A landscape with many valleys, sampled at points; each row gives a point and its height.
From any point a ball rolls to the lowest of the 2 points nearest to it. It stops when none of these is lower. Distance is the straight distance between rows; heights are no part of it.
K684: [ 27 -10  38   7  -7  -1   1  -7  -4 -18   9 -23 -13  31  12   6 -27  -7
  -5  10]  height 436
K258: [ 17  23 -33  32 -16  10   8  18 -14  20   8  14  14 -11  -5   4   0 -24
  19   0]  height 570
K717: [  0  41  -9  25  -8  27 -10   2 -22  16  17 -20 -14  20   4  22 -14 -13
  15   8]  height 280
K621: [-18  19  14 -22   8   5  10 -13 -14  17 -16  13  -8  -2 -21 -35   0   3
  20 -15]  height 260
K742: [-22  -1  -3  -5  10 -58  15 -14 -10  -3 -25   8   5 -27  -1 -46  -4  -2
  -9 -21]  height 483
K80: [ 11 -41  14 -14 -20  -9   6  -4  38 -31 -15  -1 -10  24  25  28   6  -1
  -6  -2]  height 806
K817: [ 11  17  14  19 -39   8  24  -1 -14  10  -6  25  24   6   3  29  -3  29
   0   8]  height 641
K54: [ -9 -20 -25 -27   2 -16  17 -15  -6 -12 -11   8   1 -19  -3 -35   3 -26
 -14  -1]  height 515
K384: [ 21 -16  21 -16 -16  -7  -8   5  12  -2 -27  15 -38  -2  -8  13 -15 -12
 -21  27]  height 481
K398: [  3 -32  -6 -15  23  -7   6   9   1 -12 -23  17 -18   9  29  -4  15   3
 -46  -6]  height 212
K563: [  4   6  -7 -20  35  -5   3  -2  -7   7 -16  25   5 -22 -10 -24   9   7
  -7 -10]  height 305
K578: [-31   7 -14 -22  12   6 -19   1   6   2  14 -10  -8 -11  10 -22   3  -8
  12 -23]  height 557
K115: [-27 -21  27 -16 -17   1  -4  -8  32 -13 -44  19 -36  -9  -8  18  14  18
  -2  18]  height 679
K941: [ 17 -22  18  41  16   0  -3  -2   5  10  14  14  13   7  17  30 -13   3
  10  20]  height 754
K497: [-25  21  19 -15  -1 -17  17   0   9  -2 -33   6 -12 -12 -21 -30 -17   9
 -22 -18]  height 397
K279: [ 16   2  -5 -20  -5   3  13 -12 -10 -10  27   7   5 -10  -4  32  -9  -7
  13   4]  height 820
K492: [ 29  -1  -9   9  -7  -1 -10  18   9   6  31  -4  -1  11 -15  12 -26 -23
  29  -7]  height 432
K260: [-29  -1   7  -9  -1 -20  12   4  22  17 -20  30  -7 -11 -41  -7 -11  -4
  17 -19]  height 314
K244: [-16  56 -21  22 -12   7  21   3 -14   2  -4  16  24 -29 -14  11 -10  23
  11 -22]  height 621
K714: [ -6   6 -21 -10   3   1 -10  -2 -15 -17  15 -14  16 -46   6 -33   4  15
   0 -11]  height 708
K629: [ 22  -5  36   3  -7   8  -3 -12  25   4 -26   0 -12  40  15  28 -10   7
   0  16]  height 538
K21: [  7 -31  -1 -29 -30  -2  11 -11  36 -13 -26   5   4  26  13   1   6  -9
  -9  -1]  height 799
K886: [-12 -17  31  19   7  17  20  11   7   9   7  19 -20   3  -7   1   3  -1
 -18  10]  height 419
K218: [  9 -15  19  -2   2 -33  -1  13  -5  -5  24  -3  15  23  36  22  21  -4
 -11  -5]  height 456
K952: [ -9   8  21 -26  -4 -10  -8  21  38   1 -23  15 -21  -3 -34  19 -12  18
 -13 -13]  height 335
K979: [-11 -51 -15 -24  -2 -19  -9  16  24 -42 -36  15 -40 -11 -17  24  13  27
 -23  -4]  height 450
K14: [  7 -23  28   8  16 -20   8   9  21 -19   2  -7   1  35  31  27  13   4
 -26  -7]  height 441
K556: [-43 -33  10   2 -29 -46 -11  -2  17  -5 -58   9 -17 -11 -11 -31   5  18
 -20  14]  height 698
K269: [ -8  29 -29   6  -4  19  -3 -14 -30  12  -6 -23   2 -24 -34  10  47  -6
  45 -11]  height 384
K388: [ 11 -14   8  -7  19  -8  -4  -5 -18   0  41  -6  16  14   0   7  25   3
  16   4]  height 691
K888: [ 24  26  -2 -12  18  23  10  -8  -3 -15  28 -31   1  16 -23  22   1  -8
  12   6]  height 286
K117: [ 32  -2   1  -6 -23   6  20   9  -2 -16   1   1  20  -6  12 -23   4   5
 -13  -4]  height 480
K598: [  2  52 -28  15 -18  29 -22  -3 -24   6   5 -42 -18   2   4  24   0 -18
  14   2]  height 300
K227: [ 35 -27  32  -9  10  -9   0  -6   1 -24   1 -10 -15  30   7  12 -12   9
 -10   1]  height 423
K554: [-39   3  14  15 -15 -12 -13   3 -14  32   8  11   3 -18   5 -14 -11   6
  -9  16]  height 634
K997: [-18  -6 -13 -35  33  14 -14  -6  17 -12  17 -11   0   8 -24  -8  -9  20
 -19  -6]  height 259
K36: [-29 -37   5   5 -21 -24 -20  15  17  13 -39  17  -3   3   4 -35   3  17
 -24   3]  height 705
K872: [ -9  35  -8  -7  -2 -32  12  -5 -29   8 -19   6   5 -31  -8 -34   7 -15
  19 -21]  height 279
K324: [ -7  -3  25  -3 -29 -41   7  21  -6  -2 -19  26  -4 -32  -6  -6   1  13
 -26  -1]  height 566
K682: [ 29  22  -9  -8  29   6 -15   4   8 -23  27 -50  11  19   0  16  13  -8
  10 -12]  height 257
K273: [ 15  -2 -10 -20  27  13 -10  -1  10 -26  16 -40   1  36   7  -8  -5   8
 -27  -3]  height 197
K340: [-23 -38 -24 -15   6 -17   4  17  18 -12  -7   4  14  20 -12 -13  11  21
 -42 -14]  height 495
K376: [ 13 -18   3 -16  14  -5   3   1   5   6 -27  40  -2 -17 -15 -15   1  10
  -1  -5]  height 340
K640: [  9  30  -9 -20   2  18  15 -17 -27  -8  18   4   3 -20 -19  23  -2   8
  19  -1]  height 824
K240: [ 10 -25   8  25  25  26  -3   0  -2 -24  21 -25 -24   7  21 -19 -22  -7
 -18   6]  height 373
K66: [ 16  -7  26  14   3  17 -18  13  15  21  -3  11 -19  13  -7   2 -28   6
   0  14]  height 584
K465: [-28 -46  -9   3  -6  -7   8   9  17  -4  -7   1  18  23  -7 -21  17  17
 -45  13]  height 478
K620: [ -2 -50   4  -6 -15 -13  -4  11  44 -32 -32   1 -27  31  13  23  22   6
 -12  -2]  height 810
K12: [ 17 -23  18 -26   3  -3 -12   4  13 -17  -3   6 -15  10  -2   7  -6  24
 -19  -3]  height 406
K891: [ -2  23 -12   1 -17  17 -10  19 -10  -2  23 -15 -11 -28 -10 -12   1   1
  40 -34]  height 387
K82: [ 11  13 -13 -28  25   8 -13   4  19 -18  24 -28  12  15  -7   3   0  11
 -15 -11]  height 226
K86: [-17   8   1 -18 -16 -49 -14   8 -20  24  -7  22   3 -17   1  -8  -4  -8
   0  -3]  height 549
K400: [-24  18  16   3 -19 -30  24  16   4   6 -15  24  -5 -36 -23  10 -15  -1
 -22  -4]  height 577
K521: [ 13  31  -3  13  -1  22  23   3 -24  -2   6 -19   3  -8   5  -3  41 -17
   6   5]  height 448
K325: [  0  -5  18 -26 -25 -12   8   0   1   0 -21  20 -31 -18 -14   0 -19 -14
  -9   5]  height 497
K142: [ 25  25 -19  18  18   2 -19  12  -4  33  14   3  12  18 -10  21  -8 -17
  17  14]  height 482
K911: [ 18  -9   4 -19 -12   0  13 -17  12 -17   0  18   3 -15  18  40 -11  -1
  -6   6]  height 815
K16: [ 12 -19  19  -9 -23  -8   9 -13  24 -14 -11  11   1   8  24  44   5   1
  -1   8]  height 811
K441: [-11 -20   5 -18   9  -3 -42  -2   5  21  -6  10   6   6   3 -27 -11  29
  -1   4]  height 628
K977: [ 24 -35  -8 -23  -5  -4   7 -11  17  -9 -14   6  18  24   8  -9  11  -1
 -13   9]  height 791
K346: [ 15 -11  11 -12   5  -5 -32   4   7  23  -9   8  14  16  -7 -14  -6  24
 -18  25]  height 617
K336: [ 20 -22 -12   4  37  16   6   1   7  -3 -14  16   2  10  31 -18  14   2
 -22  -4]  height 254
K459: [ 27   8  -9  10  -7 -16 -20  18  -1  26  16   5   6  20  -8  22 -23 -19
  12   9]  height 459
K660: [-23  15   3  14 -22   2   3  -1 -29  20  10  18   1 -26  -9  -8 -14   8
  18   2]  height 625
K653: [ 41  -3   0 -27   1  -8 -23   1   3   8  -2   2  18  15 -11  -6 -15  10
  -6  15]  height 603
K150: [-34  19 -23 -22 -15 -21   6 -23 -15  12   6   3  23  -6 -12   6   4 -13
  27  -6]  height 588
K989: [-18  28 -24 -16  26  22  -8 -18  -4  -4   4 -34   2 -29 -28  -9  25  -3
  12  -1]  height 334
K770: [-17 -37 -12 -23  12 -22  -8  14  17 -22 -37  19 -22 -11 -15   4   2  35
 -36 -17]  height 437
K387: [-38  19 -25  15  -6   3   4  -1  -3  13   8 -21  25 -19 -20 -25  29 -12
  27  -6]  height 623
K914: [-35   9  -4  13   0 -20  27 -23  -8  -8  -4   2  12 -48  -8 -33 -17   6
   5 -10]  height 719
K781: [-55  26  -1 -24  15 -21  -4  -5   3   4  -4 -12  -5  -8   5 -24   7  -4
  -4 -27]  height 567
K968: [ 14  18 -35   4  13  28   1 -21 -13   8  13  -7  20  -8  -7  22  11 -12
  23  19]  height 618
K687: [-28 -25 -11   1  14 -60  -1  -6   9  -2 -47  19   0 -22  -5 -33  -7  18
 -28 -14]  height 464
K982: [  8  31  -1  16 -20 -13  -4  27 -20  21  21 -10  25  11  11   2  20  -2
   4  -1]  height 511
K186: [ 20 -20  22  -5 -25 -15   0   1  11   6 -30  19   8  10  -7  12  16  13
 -10  31]  height 777
K800: [-20   3  -2   3  -3  10  10  -5  -9 -11   8   0   6 -42 -10 -37  -8  15
   7 -14]  height 713
K507: [29  0 10 34 27  4  1 16 -6  8 24 17  7 -6  4 27 -5  7 14  0]  height 763
K573: [-36   9  -5  -5  23 -25  19  -5   9   2  -9  13  -6 -24 -33 -30  -7  -8
  15 -32]  height 266
K448: [-14  24  -5  -7 -20   8  32  -9   7  16 -18  27   5   6 -19  13  -9 -13
  15  -9]  height 388
K440: [ 10 -15 -24  12   3  30  -6  -9  -2 -15  28 -35  10 -13  -4 -16  24 -11
  25   3]  height 329
K416: [  1  14  14 -13 -14   9  19  -9 -11   1 -13  27 -23 -23   5  12 -16 -11
  -4   0]  height 509
K931: [-26   6  23  -8   6 -16  13  19   0   7 -24  15 -24  -5 -21 -30   0  -1
 -36 -10]  height 380
K105: [-42  -5  21  -5 -26 -10 -14  -6  11  20  -8   7   1  -5   5   6 -14  11
 -17  20]  height 640
K949: [ -7  43  -4  -1  -5  35 -17  -4 -12  26   7 -13 -18  17  -6   4 -21  -2
  25  -3]  height 302
K643: [ 16 -26  25   6  -4   0  21   8 -12 -20  31  -3 -10   0 -20  -3  -1  -1
 -20  17]  height 648
K539: [ 17 -28  12  36  14  -8  -9  -5   4  -9  21  -9  14  18  29  13 -20 -15
  14   9]  height 747
K144: [ 15 -11  -1   3  23   0 -22  -1 -30 -12  41 -21  10 -10  16  -2  26  12
  15   2]  height 697
K633: [ -8  13 -19 -14   8  11   8 -11 -21   9   1   7  -4 -14 -11 -11  27 -23
  43 -15]  height 529
K675: [-28  -8   1 -12  -7 -40  32 -14  -4  -3 -24  16   2 -20  -4 -31   8 -19
 -13  -7]  height 498
K128: [ -8 -30  23 -13 -15  26  10 -24  19 -11 -21  17 -20  -4  26   3 -10  15
   1   0]  height 666
K391: [ 46   7  24  15  23   6  -6  17  23  -7  -8  -6  -5  27   3  15 -31  -1
   0  -7]  height 211
K743: [ 31 -40  17  -8  -9 -11  11  -8   4  -3 -18  17  11  22   7   1  21   6
  -5  21]  height 784
K67: [ -7  17   2  18  -7  20  10   9  -8  15  17  18   2 -17 -23   2 -13  14
  21  -7]  height 616
K900: [  3 -13  10  -1  35   6  -2   2  11  15  15  14  -5  30   6  11  13 -14
  20 -11]  height 488
K10: [-19 -12  36   2   1  11  13  -1   8  23   2  26 -17  18 -15  22   8   4
   9  11]  height 440
K883: [ 15  20 -16  31  -7  31   1   2   1   1  12 -36   6  12   4   6  19 -21
  42 -12]  height 371
K550: [ 38  19   4  29 -21   0   4   3 -21   7  10 -20  24  40  11   6  -2  -9
  34   3]  height 414
K425: [ 28   5 -22  35  -5  12  -2  20 -10  12  15  -5   3 -14   5 -12   0 -34
  14   8]  height 587
K399: [-27   8  -7 -23  17 -34 -32   0  -9  30  -7  11   3  -8  -5 -21  -4  -4
  -4   0]  height 537
K786: [-33  16 -17   4 -15 -34  13 -18  -5  12   0  16  33 -25 -21  -2 -13   9
  29 -17]  height 599
K143: [ -7 -27  39  -5 -14  14   2  -6  27 -16 -32  12 -36   8  16  20   8  21
  -7  12]  height 672
K768: [ 11  -5  10   5  13  10  20   8   9 -24  21 -18  -2  23  19  -3  14  -9
 -11 -16]  height 468
K282: [ 30  20  -5  31 -11  20   7   0 -10  -8  24 -30  19  20  -1  15  -5  -4
  32   0]  height 393
K693: [-31 -20  18 -18 -11 -16  -8 -18  22   1 -48  25 -32 -23 -18   5  -6   5
   1  18]  height 685
K833: [  7 -36  -6   1   6  27  -7 -23  -2 -11  15  -7   9   8  29 -29  -3   9
   6   7]  height 333
K855: [ -2  -2  -7   0  19  18   1  -5   1  17  15  15   1   3  -3   2  13 -10
  32  -8]  height 510
K970: [  3 -10   3  37  25  22   2  12  11  -5  22 -22  -7   9  11 -10  -8 -19
 -21  15]  height 391
K18: [  2  13 -20  -6  31  17 -28  -1 -14   4   7 -31  -4 -27 -21  -8  47   3
  24  -8]  height 352
K319: [ -4 -31 -17  18   0   3 -14  18   1 -15  36 -15   0  -8  34 -22   7 -13
   3 -15]  height 733
K933: [ -8  24  -9  -9  17  -8 -23  11 -13  34   3   3  12  -2 -22 -20   2  -2
  -2  14]  height 523
K181: [ 14  16   9  31  -6  27  19  -8  -8   6   2  -6 -16  29  24  14 -16 -33
  25  -2]  height 458
K65: [  6 -24  24   3 -26 -19   9  28  -5 -15  -5  19  -5 -17   4 -15   7  20
 -33  -5]  height 575
K364: [  8  12   8  47  35  19  -7   2  -1 -13  21 -38  -6   5  24  10 -13 -26
   1   9]  height 410
K301: [ -8  31  -7 -11  -7  21  18 -13 -16  -2  -4   2 -16 -25   9  -5 -10 -19
   2   1]  height 521
K705: [-12   8  23 -15  -2 -11  -3  30  25   7 -21   8 -20  12 -21  -2  -4   9
 -38  -7]  height 357
K524: [  7 -22  -7  30 -10   0 -11   6   5  -3  37 -17  13   4  29  -5 -11 -20
  10   7]  height 740
K715: [-13  23  -9 -10  18  16 -18 -13 -15   6  25 -17 -19  -6  25  24   3 -21
  14   3]  height 539
K394: [-19 -28 -14 -16  12 -34  -5  11   5 -15 -28  18  -7 -27  -3 -14  -4  21
 -45 -10]  height 449
K397: [-11  24  12  15 -34   9  11  -5 -35  18   6  13  11   1   8   9  -3  17
   6   7]  height 633
K924: [-16  18  -9   9 -15  14  13 -10   4  15  17   4  32   7 -18  24  -6  11
   3  16]  height 652
K700: [  1  17 -17  13  12  20 -23  -9 -31  17   0 -32  -8 -29 -19  16  55  -4
  32   0]  height 369
K560: [  6  -1 -21   0  38  16   4   8  -2  -1  -8   7  11  -5   7 -33  30   2
 -17  -8]  height 295
K953: [ -5 -28 -27 -17  12   4   9  16  12 -28  10  -9   9  23   6 -14  11  14
 -30 -29]  height 512
K515: [ 12  20  24   6  25  16  15  -7  11  -1  14  -5  13  20   2  37   1  16
 -10   8]  height 669
K946: [  9   2  10  12   2  24  -8  16  24  20   1  19   1  -4 -23   2 -27  18
   9   0]  height 600
K858: [ -6  12  12 -40   7  -3   7  -2  23  -7 -15  13  -8  -6 -37   8 -13  14
 -12 -11]  height 309
K202: [ 13  11   2  32 -34  10  22  -9  -8   5  -1  20  13  20   9  49 -20   9
   0  14]  height 649
K418: [  9  10   4 -13  -7  18 -12  15  -5 -18  29 -22 -13 -10   0 -19  -7  13
  15 -29]  height 370
K652: [  2 -49 -11 -13   7   3 -17  -1 -12 -15  -7  -6  -3  30  27 -22  -1  42
 -26 -13]  height 644
K312: [-23 -16  22  -3  13   5  16  13 -10   3  -3  17 -26   0  -1 -24  16   0
 -29  -4]  height 399
K973: [  0  25  -8  -8  23  31   2  -7  -2   0  23 -30   8   5 -34   5  29   0
  17   4]  height 310
K708: [ -4  17  -1 -11  -8  16  22 -12  10  16  -1   5   4  29  -5  19   0 -24
  12   3]  height 417
K315: [  9 -25  26  13  -1   7 -13  16  30  17 -28   9 -27  31 -11  -5  -7  -1
 -16  17]  height 568
K735: [ 13 -15 -18  -3  -7  27   2 -11   3 -20  24 -29  10  -3   7 -25  -3  -9
   4  10]  height 307
K559: [-22 -12  10   4  -8  12 -18  -8  30  19 -12   8   6   0  11  10 -14  17
 -18  24]  height 647
K382: [ 27 -27  12  10 -19 -28 -18  20  28 -14 -27   6 -12   3  24  27   2   3
 -29  24]  height 83
K257: [ -4 -20   6  20  17  13  -3   3  -2  -8  36 -40   2  40  -9 -18  26  -9
  22  -5]  height 675
K45: [ 23 -30  34  21 -21  -7   8  -3   6  10  -4  -1  -1  44  -7  11  -5 -17
   7  31]  height 467
K303: [-14  -3  21  -9 -32 -38  -4  -3 -21  12 -16  25   2 -29  10  -3  -3  13
 -10  10]  height 558
K345: [ 11  10 -12   9 -26  12   4  16  -6  -5  37  -9  -4  -6  -8  10 -11 -17
  36 -19]  height 407
K291: [ 19 -33  32  20  10   2 -10   1  36   4 -31   1 -20  46   0  12  -8  -3
   2  17]  height 553
K405: [-24  24  -2 -15  28   1   1   1  -9   3  -4   1 -14 -22 -24 -31  10   4
  28 -40]  height 222
K156: [-37  38 -22  30 -14 -19  30  -8  -6   4   0  13  27 -28 -29  -1 -14  10
  29 -29]  height 610
K790: [ 30  14  11  -4 -15   3  13   9  13  -5 -13   9  21   2  23   8  -1  13
 -23  -1]  height 499
K991: [ 25   7   3   3   2  25 -14   0 -11 -24  31 -39 -12  -3   8  -6  -2   3
  26 -15]  height 354
K726: [ -5  23   8   9   8  19  18  -8  -2  11  12 -10 -10  37  15  22  12 -32
  19  -3]  height 438
K980: [-10   4 -22 -14  19  22 -17   5   2 -18  11 -44   3  15  17 -30  14  10
 -30  -7]  height 164
K901: [-10   9   7 -37  17  13   0  -8  19  -5   9  -3  -1   3 -34   9 -17  16
 -18   6]  height 285
K617: [ 37  12 -26   6  27  13  -8  -7  -9   5  11  -5  23 -12   8   5   7 -11
   5  22]  height 605
K772: [ -3 -33   2  -2   3   7  13  11 -11 -14  32  -7  -8   7 -27 -27  14  -3
 -10   0]  height 656
K70: [  8 -35   5 -27 -11 -19 -13  11  18 -21 -41  14 -42  -3 -15  11   9   5
 -23  17]  height 466
K56: [-10 -34 -10   0  14  21  12   4  -4 -20  30 -21  -4  22 -14 -29  27  -1
   5 -11]  height 665
K77: [ 18   8  -4   4 -11  12  29   4 -15  -8   8   2  20 -15   2 -15  21  -8
  -6   2]  height 465
K649: [ 45   3 -17 -14   9  -3 -14   5  -4   4  13   1  22   4  -7 -10  -1  -4
   9   6]  height 590
K39: [ 36 -17  19  16  25  -1   6   6 -19 -22  33 -14  -8   7 -15   1  -5  -6
  -8  12]  height 639
K889: [ 25  12 -32 -13  -5   3 -20   5  -4  11   5  -7  21 -14 -10 -25  -7  -9
  19   1]  height 573
K207: [ -4 -25  21 -13  10   0  13  -3  21  12  -5  29  -4  24 -11  17  20  -1
  13  -3]  height 462
K131: [-36  19 -16  27 -13  19  19  -7  -4  27  12   6  25   0 -30   2  -1  -7
   7  19]  height 642
K252: [ -6 -10 -12  14   5 -13  -6  15  11  18   2  31  15 -30   3  -2  -6  -4
 -11   5]  height 416
K213: [  9  30   0  43  22  25  -1   0  -9  -7  23 -35   2   0  26  28   5  -8
   6   4]  height 422
K676: [-13  13   1 -27 -37 -19  -1  -8  -8  -4   4   5  -1 -29   0  17 -32   3
  -7   2]  height 306
K172: [-53  25 -16  27  -7  18  18  -9  -2  15   8 -15  15 -20 -27 -20   6  -9
  15   5]  height 632
K467: [  8 -24  12  15  31  -4  21   7   6 -36  13 -19  -5  32  31   9  11  -9
 -23 -19]  height 455
K164: [ 17  27   3  -7 -25   8   8 -12   3  11 -26  13  13  13  33  23 -13  -1
 -11  12]  height 514
K959: [ 20  -1 -22  26   4  30 -21  -7   5  -9  19 -56   5   0  -5   7  23 -14
  46  -7]  height 351
K414: [ 48 -20  24  10  -5 -18 -22  20  28 -23 -33   1 -21   7  12  26 -11  13
 -18  13]  height 123
K814: [ -8 -21 -16 -25  22   3 -32   1  -7   1   1  -7   3  16  12 -36   1  27
 -16  -9]  height 637
K868: [  6  -6 -24 -32  -9 -20 -21  -2   0   8  -9   9  19  -7   3 -36  -9  -8
  20 -19]  height 551
K562: [-27   5   1  13  -6 -42  25 -28  14 -12 -23   5   9 -50  -1 -23 -32  16
  -4 -14]  height 724
K691: [35 21 16  7 38 23 18 -5 -2 -9  5  1 -1 14 11 19  7  3  6 -8]  height 677
K999: [-32  27 -33  -2 -30  -3  26 -28 -26   7   2  12   9   3 -25  30 -10 -26
   2  13]  height 596
K615: [-30  51 -38   8 -29   6  16 -10 -31   9   1  -4   1   3 -12  22   6 -27
   9  -2]  height 589
K74: [-22  22   0 -33 -20  -2 -10 -11  11  -4   5  -1  -4 -21  -5  16 -41  12
   5 -16]  height 319
K893: [-34  36 -15 -13 -18  -5   0 -14 -32  11   9 -12   1 -11   6   6  12 -16
  20  -7]  height 580
K130: [-26  27 -12 -14  -6 -18   3 -27 -24  16  -8  23   1 -22 -25  32 -27   0
  -4  17]  height 540
K731: [-23 -27  10  10 -12  -3  14   3  21   7  -7  14  21   6  -1 -14  17  11
 -29  15]  height 461
K289: [  3  17  -1  -8 -24  12  -9  -1   7  -2  16 -22  25  -3   5 -13 -20  20
 -16  13]  height 244
K654: [  4  29 -38  18  12  20  -7 -16 -10  14  12  -7  14   9  21  37  10 -22
  26   7]  height 629
K761: [ 40   7 -12  23  24  19  -2 -16  -7   1   8  -7   8   4  10  21 -26 -22
  14  24]  height 620
K136: [ 40   2   9  25  32  12  10  -4 -10 -15  21 -14  -7   2 -11  20 -18 -22
   5  21]  height 630
K468: [ 19  35 -13   0 -10  12  -9   5 -13  -4  13 -32  17 -13  17  -8   3  -3
 -19  15]  height 214
K916: [-15  30 -13  -1 -38  17  -4  -8 -11   1  21 -22   8 -13   0  -1 -29  -1
   3  12]  height 270
K7: [-18  33   2  -8   5  25 -14  -6  -1  28  -8   2  -6   2  -8 -24 -13   6
  29 -16]  height 293
K84: [ 24  -5  14  20 -29 -15   7   1  -3  14   2   0  17  43  14  23  -5 -19
  16  11]  height 442
K955: [-33  16 -24   2   2 -20  -6  -2   1   9   7  -5  23 -31 -17 -28   0  -1
  33 -21]  height 612
K839: [ -9  39 -15  -4   6  28   3 -20 -29   4   5  -4 -18 -21  24  22   3 -16
   9   4]  height 531
K608: [ 34   6  10  14  26 -22 -15  21 -15 -18  16 -31  10  27  29  -7  14  -7
  -6 -11]  height 484
K636: [-44 -17  19   1 -14 -44   7 -28  24  -6 -62  15 -22 -24 -16  -8  -1   9
   0  12]  height 692
K165: [ -3 -11   8  27  17  22  10  16   6   6  20   6 -20  -2   3  -8  -2 -21
  -9   5]  height 411
K677: [ 10 -15   7   9  14 -13  -8   7  -8  -6  41 -27   9  34  -3   3  13 -17
  15   2]  height 683
K932: [  8  -2 -13   4   5  10 -23   1 -17 -11  32 -17  19 -29  24  -9  15  20
  20 -10]  height 702
K293: [ 16  11  27 -10 -18  11   0 -17   7  14 -32  10  -4  23  20  23  -8   8
  -9  24]  height 527
K372: [  4 -32 -12 -18  -5 -16 -13   7  23  -7 -39  19 -11  -4  27  -4   2  -5
 -32   1]  height 171
K940: [  7 -54  -2  -6   8  15  -6 -10  13 -24 -25  -4 -12  35  34  -6  -5  32
 -22  -8]  height 651
K601: [-21  21   6  -2 -24 -22  31 -13  14  13 -39  26   4 -12 -39   5 -19   3
  14 -12]  height 355
K111: [ 20 -29   5   9   7  -6  -5  17   5  13   3  30   0  -9   1  -2   0  -2
  -1   4]  height 383
K253: [ 17   3 -15  -5  37  12 -30  12 -19   6  12 -16  -4  -1 -15 -28  28   4
  12  -6]  height 376
K63: [ 12 -14  15  18 -27  -8   2   3   3  16 -11  25   0  -5   4  32  -7  -3
  -8  33]  height 769
K664: [ -1 -44  -3   3  26  30  -6 -17   1 -15   8  -8 -20  16  22 -25 -15   5
 -16   9]  height 356
K797: [  3 -55  11  -5 -19  -5 -13   7  30 -27 -43  11 -42  29   0  10  25  14
   9  12]  height 816
K873: [-13  21 -30  17  -1   5  11   3 -14  25  -5  22   9 -20  -9 -11  10 -25
  37 -10]  height 548
K167: [-19  -8  -5   2  -7 -16   6   3  17   4 -13  19  23 -27   0 -13  -5   8
 -22   4]  height 439
K3: [  1 -12 -16 -30  -3 -24   0 -21 -12   1 -24  19   6 -24  -3 -39 -10 -13
  14 -11]  height 532
K320: [-31  47 -29   3 -24 -23  35 -37 -36  -3 -15  10  11 -11 -25  17 -15  -5
  11  -9]  height 604
K505: [ 11  33 -14  32  12  35  12   3 -12  -5   7 -25  -8 -20  20  17  28 -21
   5   0]  height 435
K363: [ -4  20 -11  -6 -15 -10  -3 -20 -40  18   6  32   9  -3  -3  42  -9   8
   8  14]  height 530
K976: [  5  -2  11 -18  -6   4  -7  13   3  -7  21  -2  -8   3   1  -4 -13   7
   0 -14]  height 386
K318: [ 52 -16  33  24  19 -14 -17  14  22 -18 -25  -3  -9  21  10  18 -31   4
  -8   4]  height 165
K471: [ 19   8  32  25  -4  21  14 -10  -6   1   5 -15  -5  32  18   6 -18  -9
   7  13]  height 451
K317: [ -1 -29   7 -25  15   3  -4  14  11 -26 -23  10 -40   5 -13   5  -7  37
 -40 -16]  height 424
K586: [ 11  39 -21 -12  14   3 -20  -1 -17  29   0   8  15   0  -6  12  -3   0
  11   6]  height 505
K887: [-16 -47 -16   7  -9  -4  -9  22   6  -9  12   6  -6   2  21 -34   0   5
 -13 -22]  height 726
K575: [-2 37 -3  7  4 17  9 -4  3 14 12  1 29 16  4 32  1 18  0  5]  height 661
K504: [-13  35  -7   2  15 -11   4   0 -24   4 -19  -6  -5 -37 -13 -42  21  -1
  25 -34]  height 252
K174: [-12   5  -8 -12  15   9 -25   1   0  -1  24 -23 -19   4  27  -2   4 -23
   6 -11]  height 547
K971: [-32  33   5   2  -3 -25  33   0 -18  13  -9  28  -5 -27 -18  19   0 -13
 -10  -5]  height 586
K285: [ 14  27  -9 -16  -8 -16 -15  -1 -20  24   1  14  19  -3   1  20 -10   2
  -5  16]  height 518
K231: [-22 -49 -14   5 -11 -16 -14  29  20  11 -22  21  -4  17   3 -34   4   8
 -18 -15]  height 715
K616: [ 22 -25  30  38 -10 -15  -1  17   4   6  -1  18  -9  -1  12  34  -9  -3
  -9  26]  height 762
K102: [ 31 -23  14   4  15 -39 -14  17 -10 -17  15 -13   9  36  27   4   6  -6
  -5 -12]  height 470
K263: [-39  29   8 -27   8 -11   9  -8 -17   5  12  -8  -7  -7   2   0  21 -11
  -7  -7]  height 574
K546: [  3 -55   9 -12  -5  19  -5 -17  17 -15 -22  13 -14  14  24 -12  -4  23
  -4  -2]  height 658
K759: [  4  28 -15 -10   8  15 -15   4  -5 -19  14 -49   6 -12  17 -16  20   3
 -19   1]  height 190
K196: [ 20  21  -1  17  15  -8 -13  25 -11   4  20 -23  17  13  23  -7  31  -3
  -8  -3]  height 496
K816: [-16   8  -5 -16 -30 -13  -7  -2 -16  -8  28  -9   4 -29   5  -2 -20  -5
  -6   5]  height 290
K948: [  0 -16   6  -6 -31 -27 -11  14  24  -2 -28  12  -2 -11  32  12   3  -1
 -35  16]  height 127

Where does a ball stop that starts at each point below?
K388 -> K770
K554 -> K735
K465 -> K382
K186 -> K770
K817 -> K735
K693 -> K770
K164 -> K735
K781 -> K770

Write out the way that a ball takes from each point below.
K340 -> K465 > K731 > K167 > K252 > K111 > K376 > K563 > K560 > K336 > K398 > K372 > K948 > K382
K202 -> K817 > K397 > K660 > K67 > K946 > K66 > K315 > K291 > K629 > K293 > K164 > K790 > K117 > K77 > K521 > K505 > K213 > K364 > K970 > K240 > K664 > K833 > K735
K556 -> K636 > K693 > K115 > K143 > K128 > K546 > K940 > K652 > K814 > K441 > K346 > K653 > K649 > K889 > K868 > K3 > K54 > K675 > K742 > K687 > K394 > K770
K105 -> K554 > K660 > K67 > K946 > K66 > K315 > K291 > K629 > K293 > K164 > K790 > K117 > K77 > K521 > K505 > K213 > K364 > K970 > K240 > K664 > K833 > K735
